Points, in no order, along strands that fork, close into loops and pass close to each other.
In the rows, 128 means zero.
Points whose rows are less than 127 apart are linked; no others are. Some points are linked to none.
Saru: [101 103 131 159 181 136 104 126  79 113  83 142  98 111 123 119 122  91
 132  96  74 113 162  47 137]
tev: [143 129 135 134 144 166 225 123 118 133 116 151 154 159  92 127 175 136
 180 121 168 128 143 164 152]
dut: [127 137 167 132 112 212 176 108 141 100 144  91 117 145 132 114 108 154
 135 100 153 115 101 151 130]
nodu: [122 141 184  97 126 151 136 139 144 163 135 154 169 141  92 167 133 127
 134 128  95 105 118 134 131]
tute: [ 89  95 121 124  98 100  96 177 146 141 203 118 129  94 149 153 117 140
 131 121 123 125 135 177 150]
siki: [105  91  82  98 130 137 105  93 122 113 160 128 135 121 151 118 108 168
 101 119  95 118  92 119 108]
balin: [141 165 201  98 140 206 152 137 198  62 128 114 175 138  81 101 169 112
 130 140 150 183 169 149 178]
Vig: [210 131 122 164 101 139 137  93 129 128 111  78 151 127 143 107 144 139
 152 127 124 125 117 124 129]
kub: [128 149  50 163 128 112 111  67 120 118 115 146 106 181 144 115  94 168
 100 111 150 117  97  86 115]
Gab: [ 92  95 118 137 218 151 143  96 106  99  94  91 129  93 135 120 139  71
 143  67  61 102 181  31 128]
pibu: [123 137  76 147 137  59 101 128 127 108 114  42 123 180 144 169 126 132
 155  81 112  82 127 110 110]
lokos: [106 127 157 116 143 185  77 145 115 151 116 112  77 142 137 137  80 111
 103 127  69 158 151  78  98]
tego: [137 154  85 146 129  29  76 110 119 165 106 146 145 111 138 132 106  96
 131 148 129 138  92  98 117]
vazaf: [121  93 166 107 144 141 111 121 115 141 121 157  80 125 122 134 104 106
 102 159  90 143 137 110 100]
sovu: [121 112 123 113 134 196 218 104 108 145 123 154 142 124  94 125 142 135
 149 104 108 139 132 134 124]
tola: [106 140 133  86 145 191  91 144 177 133 156  73 144 127 113 143 149 121
 136 117  60 165 189 135 131]
Keri: [ 73 114 166 118 160 221 187 129 116  81 128 126 145 153  99 122 103 131
 120  86 115 104 157  79 130]
repes: [110 162 128 129 132  93 151 136  93 132  87 134 112 120 157 117 156 147
 141 170 231 127  92 193 133]
zase: [105 134 109 200  70 124 125 127 104 157 142 115  77 146 152 116 100 136
 121 102 128 141 115  85 112]
Robu: [113 118  57  71 123 113 107 104 117 110 122 145 102 152 133 132 140 170
 105 126 105 136 110 151  83]
Dato: [156 140 149 142 109 161 198 140 119 150 112 174 120 140 116 117 164 116
 159 158 172 129 130 214 158]
Zalu: [123 105 141 199 154 185 122  89  76 136 119 110 110 100 142 123  74 137
 112  96  92 115  95  73 116]
mas: [126  73 124 127 151 133 132 115 111 100 134 101 142 123 125 142 170 121
 152  98  72 120 169 100 110]
Lepa: [168 155 158  97  66  83 159 151 184 193 124 135 169 111 125  96 126 102
 116 156 189 141 124 176 136]
vuma: [172 121  91 138 121 127 104  94 116 130 119 158  98 124 145 157 127 152
 121 176 161 112  58 192 114]
vamub: [152 155 128  86 115 135 106 159 166 124 126 165 135 165 126  83 129 135
 115 153 133 137 176 128 160]
fovu: [122 151 118 146 140  71 113 121  96  91  77 151 168  90 116 115 177 118
 155 105 101 113 120  90 140]
Feme: [ 70 106 157  78 105  86 141 158 129 126 139 107 112 127 119 160 147 136
 135 117 116 153 154 126  71]
lisu: [ 99 133 206 111 158 177 110 172 149  61 156  79 168  81  95 154 158  93
 157 134 120 140 175 141 146]
nitut: [163 157 107 163  88  52 124  79 107 141  81 154  93 168 126 178 115 116
 122 129 171 125  62 104  81]
fafuf: [187  97 156 160 117 116 100 114 103  90 116 176  80 122 133 179 142 130
 109 178 146 117  97 173 122]
rer: [143  79 152 146 141 111 111 101 102  71 125 117 115 122 166 162 103 128
 111 105  69 100 100  86  88]
Pabap: [148 157  63 128 124  73 133 140 113 199  76 103 142 149 138 141 146 151
 152 153 154 144 139 187 168]
Fiba: [147 122 119 131 141  78  53 114 134 144 139 146 114  81 156 133 114 107
 122 154  98 132  92 116 113]
Vave: [126 119 183 167 121 176  89 144 119  99 139 131 156  79 134 161 113 135
 118 118  66  80 106 107 137]
Netom: [150 140  98 158 132  39  83 127 103 139  85 111 168  95 114 118 165  84
 165 132  88 133 113 107 144]
beg: [ 83 130 154  96 169 132 114 170 159  61 148  59 144 106 123 139 176 120
 164 119 149 133 183 161 145]
bov: [130 168 117  92 144 102 123 131 144 130  85  98 184 173  90 168 178 125
 168 121 123 117 185 134 125]
nik: [209 117 160 129 159 193 160  83 132  74 121 137 140 161 122 113 151 153
 135 144 112 101 138 151 140]
Dop: [103 131 174  99 158 112 127 132 121  96 125 111 143 131 103 132 118 126
 139 138 170  75  85 102 118]
balag: [151 110 157 111 126 124 111 163 140 123 132 164 143 124 103 168 170 124
 136 164  96  99 115 175 128]
Tula: [130 102 118 127 132 125 152 126 106 194 146 171 145 144  88 173 126 106
 163 120  76 110 123 115 141]
reko: [137 134 138 114 125 170 135 106 111 102 127 113 113 135 146 134 119 158
 126 143 161 117  86 186 105]
nonov: [108 122  77 107 157 131 110 134  97 107 106 141  92 182 120 130 135 162
 124 140 104 138 142 130 126]
Novi: [119 125 144 135 130 122 110 161 137 115 132 202 129 111 118  74 119 126
 112 140 111 136 154  92 168]
sim: [120 116 105  73 178 207 153 121 149 133 177  83 157 123  96 130 163  99
 148  98  74 176 203 128 161]
Zilo: [136 122 188  97 127 162 162 153 156 164 172  74 145 130 104 165 131 123
 157 134 184 131 130 176 127]
mosu: [146 126  96 168 124 150  87  80 134 132 140 221  93 122 153 152 108 154
  83 182 175 128  72 163 126]
von: [115 115 113 129 147 219 169  87  81 136  87 111 115 131 116 100 147 136
 108  95 106 160 124 110 108]
Diveb: [ 80 134 140 109 132 175 178 116 106  77 150 118 133 144 133  93 101 158
 109  78 142 100 113 110 118]
Pevo: [129 190 106  98 121  66 143 161 143 192  95  86 158 109 138 113 140 146
 146 180 182 160 157 199 156]
pil: [143 126 164 162 109 159  51 141 122 114 130 175 117  95 146 181 103 123
  86 142  56 132  98 126 107]
Tipul: [149  99 141 179 104 160  87  99 110  72 140 161 122 131 162 160  85 159
  67 133  78  97 108 108  83]
feva: [169 175 101 131 116 150 141 103 157 153 102  34 131 165 126 112 131 149
 144 104 157 118 116 138 112]
nol: [174 100 176 169 118 153 135 115 132 142 145 143  76  93 147 121  82 118
  97 177 178 141  76 133 115]
bori: [ 82 159  94 173 104  99 118 123 111 134 135 215 131 132 130 115 105 162
 111 140 179 114  68 119 154]
Labog: [ 92 144 125 105 150  75 125 143 106  62  87 135 190 119  89 123 152 134
 149 116 141  93 107  99 124]
dib: [ 63 133  85  94 141  83 134 157 144 144 157 112 142 153 139  80 128 129
 145 102 112 134 203 100 141]
zogu: [117 107  97 173 124 180 158  84  79 106  92 132  92 115 153 118 111 149
  88  96 109 138 105  77 105]
gulog: [ 91 104  66 104 155 148 127 131  87 168 140 128 123 107 124  90 130 113
 150 109  73 161 150 109 138]
mepe: [105 137 158  92 132  86 167 155 140 103 145  65 181  93 112 120 174 123
 148 113 170 129 174 153 154]
Gubob: [114 147 148 176  78 108  94 156 137 157 107 174 138  89 101 142  99  94
 121 128 118 126  85  94 154]
pav: [131 102 161  90 101 125 116 155 189 152 188  93 120 165 134 159 114 136
 119 124  95 109 161 143 106]
taged: [127 164 163  88 142 225 143 142 177  81 126 108 138 161 100  84 130 130
  98 125 132 158 164 154 148]
Fisik: [118 118 124 143 122 103 129 145  96  96  94 106 100  73 136  97 174 131
 116 114 135 179 138 115 125]
seke: [ 93 138  69 118 143  77 131 124 111 186 132 115 125 144 141  92 121 135
 156 109 122 146 145 101 138]
Foru: [131 146  79 133 119  86 164 140 123 180 134 136 146 158 133  97 126 137
 162 136 165 118 157 154 174]
Vunot: [133 128 199 125 153 203 155 136 154  71 139 101 183 107  78 144 186 106
 159 135 128 159 201 125 163]
bapek: [146 175  73 143 152 110 123  98 135 134 100  90 117 171 147 121  99 161
 135 117 171  91  89 116 129]
suv: [194 179 105 161  95  79 117 108 171 136  96 155 146 131 153  99 122 133
 119 160 209 112  73 160 148]
tak: [112 132 126 132 126 110 118 190 156 134 156  96 148 114 131  71 147  92
 147  91 115 162 205  99 163]
gam: [119 106 120 105 153 197 186 131 134 145 176 135 173 138  98 116 135 114
 158  96  91 143 157 127 163]
mesu: [178 108 145 199 116 163 122 114 100 123 120 137  73 146 157 167 100 138
 113 159 139 126 114 134 117]
Ket: [155 178 125 175  66  50  93 143 175 146 108 173 119 128 142 137 110 129
  84 152 191 105  87 133 143]
sazo: [223 118 118 138 148 157 135 105 132 137 112 130 154 115 117 116 166 134
 158 146 107 112 139 149 153]
vegi: [106 112 102 130 120  71 122 112 108 172 131 127 151 136 112 181 126 111
 165  95  72  92  93 113  88]
pera: [160 118 151 134 124 186 120 119 147  95 112  72 123 170 123 178 149 143
 117 114  91 134 166 162  97]
lor: [ 89 106 133 118 111  74 116 155 124 178 132 119 115 129 115 180 118 104
 144 132  97 137 127 109  70]
Tibuk: [114 175 125 112 119 135 145 162 117 171 105 200 119 125 137 129 138 128
 137 179 194 135  97 211 151]
vibu: [166  82 145 118 139 128  71 125 130 150 160 182  85  87 152 118  91  88
 100 165  78 151 123  98 110]
vufeb: [154 114 148 132  91  50 158 146 165 174 167 138 108 104 145 103 105 104
 119 161 198 141 110 142 133]
Gonab: [142 145  74 149 190 179 167 115 104 141  77 115  91 174 122 120 149 117
 137  82 106 128 189  86 145]
zuven: [ 99 124 147 208  94 107 106 149 108 135 145 144  99 101 136 129  91 108
 138 111 135 119  98  85 140]
kised: [ 73 107 103 102 186 135  88 138  86 124 116 157 107 114 131  96 132  94
 120 112  66 155 162  75 120]
lili: [180 117 207 113 113 177 121 131 152 110 148 141  93 109 151 113  58 113
  72 164 141 137  89 134 118]
mogir: [143 183 146  53 117 147 143 145 180 119 111 109 155 186 116  79 127 142
 106 126 141 138 156 134 130]
Boguv: [106  77 106 128 105  36 125 110 121 122 188 147 120  96 158 138 105 121
  99 120  94 129  97  99  73]
liki: [119 124 149  86  66 107 110 180 195 155 181  99 115 118 137 133 120 143
 108 128 150 137 154 178 131]
mivu: [133 107 122 102 130  70 131 139 148 154 171 164 120 132 134 134 115 128
 106 157 181 117 111 141 126]
rogog: [126 123 149 126  76 120 186 142 135 167 169 109 111 118 129  92 119 125
 126 110 175 152 122 136 115]
basav: [127 112 192 125 135 198 129 129 121  61 134 162  98 136 140 115  68 136
  86 146 135 121 131 106 129]
korip: [177 181 130 128  87 106 147 118 152 165  95 147 137 139 125  70 137 119
 126 147 179 148 110 134 131]
gef: [114 131 128  98 174  84 135 138 125 142 139  62 125 129 120 143 107 117
 159 137 176 112  99 127 134]
gupe: [119 130 140 128 107 159 100 153 159 177 165  91 117 155 116 140 118 116
 149 115  94 141 170 131 126]
Mor: [110 134 129  87 118  93 160 160 143 155 125  98 175  84 128 116 162 130
 154 151 180 165 147 187 164]
Nolur: [140 155 140 157  98 124  95 146 142 164 109 224 132 127 105  95 109 116
 116 171 129 116 117 119 160]
nep: [ 92  94 162 125  96  69 119 160 106  95 138 131 116  72 129 114 151 123
 122 112 121 165 133 113  91]
vit: [136 148 131 161 127 139 138 139 110 111 136 138  94 124 162  75 126 133
 141 170 216 143 109 178 167]
Ganok: [133 120  87 155 133 144 133  69  86 119 117 186  92 143 130 118 100 138
 103 127 122 133 101  86 122]
dak: [ 99 146 106 174 107 108  67 110 139 116 135 222 121 102 149 172  98 145
  80 155 188 121  46 146 123]
medav: [124 107 171 125  84 177 179 121 118 120 152  65 115 123 138 125 127 149
 120 102 135 163 142 136  97]
mupi: [126 153  71 121 147  65 138 120 127 147  82  74 166 170 122 163 159 139
 152  90 111  95 153 129 134]
Vapot: [131 101 117 158 115  76  84 117 125  89 159  80 103 141 161 168 120 139
 127 113 106  88 112 120 108]
duvav: [ 86 126 101 123 201 189 160  95 132 106  98  74 159 124 102 167 158 105
 142  63  69  94 184  61 125]
Sapin: [124 122  55  98 142  39 150 122 118 148 142 163 149 126 144 118 123 148
 131 160 158 116 119 160 142]
kemu: [144  86 126 125 108 141 122 112 129 109 196 151 140  77 168 116 110 145
  93 126 117 108  79 156 131]
vop: [125 137  94  87 162 121 121 134 129 104  84 128 128 186 104 124 179 138
 128 123 115 125 195 132 118]

A piece is all that can be reached along the links. How many separate loops has the piece of each point below (a circle has one, a figure eight two, a Y none), and how many tips (points with one link)?
Feme => loops 0, tips 2
gam => loops 0, tips 4
Foru => loops 0, tips 7
tego => loops 0, tips 2
pil => loops 0, tips 2

A tip is a point with one link. Name the tips that can be reached along the links from each point below, in the order of the rows.
Tula => balag, Fisik
feva => tute, Zalu, nik, vit
Robu => Vave, kemu
Labog => lokos, gef
